Each scene shows the same named points in several views. A view is turned or mirrored, shifted and resized as a whole, has a little noise and may leave points out.
(in the rows, 100 means zero)

Scene 1
View 1
Q_386: [102  87 103 120 111  93 108 108 107 115 116  91  96 100 116  96  88 101
  91 109  99  93 104  98 104 124  98 114 103  91 104 107  91 102  94  99
 106]
Q_352: [ 96  93 101  95 102 100 125 123 102 124 117  89 109 106 110  94  89 101
  96  91 109 103  88  90  97  96  99  98 108  89 114 104  91 112  95 102
 117]
Q_279: [114  92 104 129 110  96 111  97 102 116 112  90  98  92 116  99  89 104
 104 114  99  92 105 100 107 130  99 117 106  95 104 110  95 103  98  94
 108]
Q_905: [114  88 104 123 114 105 115  98  96 106 106  87  92  97 125  99  98 100
  99 107  94  94 103  98 106 126  90 113 104  83 105 108 101 106 105 101
  99]
Q_388: [ 90  89  94  96  97 102 123 119 109 128 123  80 117 107 118  88  85 108
  94  89 109  93  93  89  93  92  90 103 101  82 120 107  93 113  91 104
 115]
Q_994: [117  96 103 106 105  98 115 106  93 121 110 102 101  98 105 106  96 100
 107  99 103 106  91  92 100 107 103  97 114 107 109  99  94 109 107  93
 114]
Q_516: [120  89  91 117 100 106 109  76  99 121 122  82 116  98 133 107  99 117
 114  93  96  82 107  86  89 110  76 110  99  90 118 104 110 117 110  94
  99]
Q_874: [104  90  97  92 105 104 121 125 101 126 110 107 104 106 101  95  96  94
  98  98 113 107  80  92  91  92 101  97 111 103 113  99  88 110  95 102
 111]
Q_126: [ 97  87  95 104 109  88  97 113 108 128 121 103  95 107 103 104  94  97
  87 100  99  98 101  89  85 107 101 102 107 105 105  98  87 102  98  99
 106]
Q_341: [120  91 100 124 109  96 108  93 101 119 112  98 102  95 112 104  95 101
 109 110 101  96 100  98 100 122  98 111 109 105 104 105  96 107 103  91
 106]
Q_170: [113  99 113 115 116 100 121 110  89 105 103  91  87  97 111 106  93  95
  97 103  95 106 100  97 117 121 103 103 112  87 105 105  97 106 108  98
 114]
Q_459: [116  90  90 107 102  97 102  93 103 130 120 101 111 101 109 109 100 104
 107  99 104  95  94  88  81 103  93 103 108 112 111 100  96 109 104  94
 103]
Q_654: [ 94  95 110 105 111  90 122 132 102 117 112  93  95 103 100  92  80  92
  88 105 107 108  93  97 111 113 113 103 112  91 105 107  83 106  91  99
 123]
Q_997: [ 99  88  96 110 106  89 104 114 110 128 119 101 103 102 103  97  87  99
  94 107 108  97  99  95  93 110 104 108 106 105 106 105  85 102  91  97
 111]
Q_731: [101  90  97 115 104  93 109 103 109 124 123  86 108 101 116  98  86 107
  98 102 101  89 104  94  96 114  95 111 104  93 112 109  93 107  96  95
 111]
Q_54: [110  95  98 101 102 106 126 110  96 121 112  91 109 102 115  98  95 103
 105  93 106 100  88  90  96 100  93 100 108  91 115 104  98 114 100  99
 112]
View 2
Q_997: [ 99  91 104 110 106 100 103 125 115 107  93  91 108 109  98  81  95 109
  87 104 102 123 119  90  95 118  95  97  99  87  95  95 118  99  95  98
 121]
Q_341: [ 93  93 101  90  96 110  96 110 123 115  90  88  91 115 115  89 115 109
  82  94 108 120 106  86  75 114 101  83 107  91 100  88 118 105 111 103
 113]
Q_459: [ 93  91 103 102  97 109 106 110 103 111 100  88  93 112 107 106  96 101
  81  83  96 114 120  95  85 111  97  78  91  91 108 106 125  99 111 104
 105]
Q_54: [118  95  95  87 113 102  96 118 112 106 107  74  88 105 100 102 100  88
  97 102 105 120 119  96  77 111  93 102  83  95 109 104 112 105 102 103
 117]
Q_352: [123  97  95  97 118  95 101 124 113 103 107  79 100 101  92  94  90  86
 100 108 103 123 124  97  84 114  90 112  82  93 102 104 109 101  93 100
 121]
Q_516: [106  94  96  88  96 102  87  97  97 112  99  75  79 131 107 112 114  88
  98  64  98 128 101 101  72 106  75  63 103 102 107 100 108 110 104 116
  95]
Q_388: [128  98  96 101 121  85  98 128 101  98 103  76  96 110  84  99  88  83
 111  97  99 127 122 101  91 113  77 106  86  93 100 106 105 104  85 104
 116]
Q_126: [ 96  92 101 111 105 107  97 118 107 105 105  84 115 105  95  83  91 110
  72  97  98 119 127 100  99 123  92  93  96  90  92  98 116  97  96  94
 118]
Q_279: [ 97  96  99  88  98 103  87 110 123 115  89  85  91 120 112  79 125 111
  89  99 111 129 103  88  77 116  92  88 116  90  92  80 109 109 103 102
 117]
Q_905: [103 103  92  77 102 104  76 103 115 110  94  68  88 120 110  87 125 105
  77  92 110 123 107  94  74 121  89  86 109  97  93  77 101 116 101 104
 119]
Q_994: [103  91  99  92 103 115  98 113 124 113 111  85  98 101 109  94 103 100
  80 104 105 116 118  90  75 114 106  98  90  92 108 101 121 101 110  97
 118]
Q_170: [111  95  92  78 106 112  81 107 134 114 112  72 102 102 111  76 121 100
  79 109 113 124 110  91  67 121 100 107 101  97  98  84 107 107 101  97
 126]
Q_874: [109  98 100  94 116 103 104 130 112 102 102  81  97  96  95 101  83  94
  86 114 102 107 132  95  88 117 105 112  75  88 107 105 122 102 102  96
 125]
Q_386: [102  96  99  97 103  98  89 115 118 107  91  81 104 117 100  75 112 108
  85  99 107 128 109  92  87 122  88  95 111  92  87  80 105 108  95 100
 121]
Q_654: [116  96  98  99 116  99  95 130 131 107 103  85 114  96  94  69 101 101
  93 126 111 128 119  87  85 121  96 123  95  89  91  90 109  99  90  91
 133]
View 3
Q_731: [119 113  97 103  95 114 103 105 125  98  90  84 104 115 103  95  99  94
  85 106  86 109 109 114  97 110  84  90  76 116  82  89  86 102  87  82
 101]
Q_997: [103 110 109  85  82 105  95 117 130  91  82  87 114 110 110  77  98  96
  92  87  82  94 114 104  97 128  83 104  84 107  87  89  75  89  83  84
 100]
Q_341: [104 120 102 119  89 121  76 109 129 111  95  89 112 107 129  89  83  79
 109  98  94 135 100  98  78 134  97 103  46 113  85 104  53 126  85  77
  75]
Q_874: [108  87  85  92  74  98  87  99 139 100  72 100 116 107 121  71  93  75
  95  73 107  63  97  98 110 138  74 123  71 102  69  69  77  79 108  75
 108]
Q_459: [108 111  86  86  78 104  76 111 113 115 111 109 107 122 105  65  88  67
 100  89  98 113  96 105  97 111  81 103  63  99  73  71  61 110  89  83
 102]
Q_126: [103 108 107  78  70 103  86 111 109  93  93  95  93 117 106  74 100  87
  98  75  82  84 108 109 101 129  81  99  90 107  89  87  71  86  80  85
 114]
Q_279: [109 118 109 124  97 125  90 103 125 101  91  78 101 109 121 105  94  96
  99 109  85 127 106 105  80 128  98  92  56 120  90 108  68 120  87  77
  81]
Q_388: [132  89  75 102  98 106 116  96 134 102  78  84 109 109  95  90 103  87
  70 102 104  71  99 119 120 105  74  96  80 112  67  61 111  78 105  76
 125]
Q_516: [132 113  69 120 100 122  85  97 103 130 131  94  83 123  92  94  91  69
  88 123 108 140  84 127  93  88  85  74  47 108  63  74  82 131  97  84
 109]
Q_654: [107  92 109 106  91 113 105  92 142  71  47  83 107 112 130 100 100 109
  97  83  86  67 119 103  94 138  85 117  89 124  89 104  90  80 101  66
  93]
Q_54: [125  91  75 117  92 112  91  89 130 109  82 100 104 117 115  88  89  76
  95  94 113  82  94 110 106 118  80 108  64 112  62  72  86  96 113  70
 105]
Q_386: [111 111 113 110  88 122  97 105 121  94  89  70  96 105 114 106 102 103
  95  99  79 103 109 107  88 129  93  89  72 123  98 103  76 102  81  80
  99]
Q_352: [119  89  79 105  92 106 103  93 135  96  68  97 106 117 112  86  97  85
  88  91 102  66 103 110 110 120  77 111  80 113  68  73  96  79 112  70
 110]
Q_994: [105 103  91 102  80 111  74  93 121  98  79 113 101 129 124  80  83  78
 112  83 100  97 103 102  91 127  82 118  67 115  68  93  65 103 105  70
  89]
View 4
Q_459: [ 93  98 101  93 106  87 103 112 109 114  95 106 113 115 104 100  94  94
 105 104  89 108  84 116  97 109 107  95  84 101  95  98 106  96 121 113
  97]
Q_994: [ 94  88  90  91  96  92 111 101 103 108  94 114 124 111 109  96  80 100
 106 111  97  99  82 101 106 107 106  96  98  92 101  93 104  96 115 113
  87]
Q_352: [104 101 102  97  97  92 109 100 109 109  98 113 122 105 113 119  67  99
 102  99  97 104  91 109 101 104 129  90  95 106 104  84 119  89 107 109
  76]
Q_874: [103  98  94 102  99  88 116  97 107 115  97 107 125 114 118 104  72  92
  98 107  92  99  84 116 106 108 120  86  97 109  99  75 116  85 122 118
  80]
Q_170: [ 98  86  85  88  92 105 113 100 119  96 106 116 129 102 118  89  70 103
 117 110 109 103  88  98 107 106 109  93 100  85 118  96 102 116  97 113
  80]
Q_341: [ 84  88  94  86  96  90 101 112 115 100 106 112 118 111 112  87  91  99
 112 111  98 110  88 104 100 112 100  94  94  93 109 107  97 108 110 110
 104]
Q_516: [ 78 103 118  83  97  92  76 116 114 107  95 109 106 110 105 105  94 105
 110 105  88 115  94 111  83 108 110 123  67  90 103 119 107 110 105  98
  91]
Q_388: [103 107 113  97 100  88 102 103 114 110 102 110 117 105 112 132  69  98
 103  92  92 110  96 112  95 104 138  93  87 113 104  85 123  87 103 102
  78]
Q_654: [107  92  86  95  99  95 124 100 115  98 113 117 129 101 115 110  65  97
 114  99 111 107  88 103 112 106 125  69 112 105 114  81 112  97 101 112
  87]
Q_54: [ 94  97 102  94  93  94 101  99 110 110  98 110 121 110 116 109  71 100
 102 106  92 104  90 107  97 107 121 105  90 101 103  90 114  95 111 110
  76]
Q_905: [ 90  95  98  88  95 103  99 111 132  98 109 108 118 102 118  88  84 101
 119 110 102 112  93 110  97 112 110 100  85  91 121 107 102 126  96 109
  88]
Q_731: [ 94  98 105  89 103  90 102 114 115 102 105 115 113 107 105 113  84  99
 115  97  99 115  92 106  96 105 118  87  91 102 107 102 110 100 100 102
  98]
Q_997: [100  96  95  95 106  86 115 114 113 104 106 113 117 109 104 107  88  92
 111  98 100 111  87 111 107 107 115  74 100 107 101  89 107  91 111 108
 103]
Q_279: [ 87  88  94  83  98  94 100 111 117  93 109 116 118 104 109  98  86 101
 119 106 105 113  91  98 102 108 107  90  96  92 116 107  99 112  98 103
 102]
Q_386: [ 96  97  95  90 104  95 109 115 125  98 112 112 116 103 109 101  87  97
 119 100 106 115  92 109 103 110 115  80  95  99 116 100 104 111  98 106
  99]
View 5
Q_170: [120 114 113 109 121 109  90 113  82  78 110 106 115  87 111 100  64  92
  96  86  87  85  78 113 112  75 119 115  95 114 101  88 104  97  88 105
 101]
Q_388: [110  92 120 106 124  96  92 110  92  91 108 107 122 103  96 119  93  92
 102 139  83 113  86 111 100  88 119 101 114  77 110 104  84 111 113 100
 110]
Q_279: [122 118 110 118 123  99  95 119  90  91 108 100 109  96 117 104  76  81
  98  83  95  96  78 109 105  90 115  91  86 120  90  94  93  88 110  94
 107]
Q_126: [120  94 106  95 119  98  97 103 101  82  99 101  85  95  91 103  83  96
 100 111  82 104  89 103 104  94 120 106 101 121 111 109  82 109 103  87
 103]
Q_352: [111  88 115 104 122 106  89 108  87  87 108 110 120  92  96 114  86  98
  98 128  81 104  84 113 106  88 116 113 113  94 114 102  87 109 102 105
 106]
Q_731: [118 104 114 110 122  98  94 112  98  88 108 103 109 101 109 107  88  86
  99 107  87 109  83 106 100  91 115  89  96 101  97 102  88  99 110  91
 111]
Q_54: [112  99 107 113 125 108  89 117  79  94 103 101 120  97 101 111  79 102
 106 120  83 107  84 116 116  92 115 111 108  93 103 103  88 101  98 109
 102]
Q_516: [115 121 101 130 133  97  95 130  91 103  93  88 109 121 114 102  81  94
 120 107  94 130  92 110 117 100 123  81  85  80  81 103  93  85 102  95
  97]
Q_874: [113  83 102 100 121 111  91 110  78  92 102 102 112  88  87 116  78 103
 101 127  81  99  83 114 111  97 116 125 116 117 117 109  78 110 104 105
 102]
Q_997: [120  93 109 100 117  99  96 105  96  86 105 101  99  92 100 110  87  89
  95 108  83 101  82 104  99  99 112  99 100 124 107 107  80 106 110  89
 110]
Q_905: [119 127 109 118 126  93  98 126  89  90 103  95 108  99 110 108  63  85
 104  87  97  94  82 113 111  79 130  99  88 106  91  89 104  89 108  97
  99]

In a view up to two points have been moved. Name them for each view, in the order of its rows, or write none.
view 1 -> none
view 2 -> none
view 3 -> Q_341
view 4 -> Q_459, Q_279
view 5 -> none
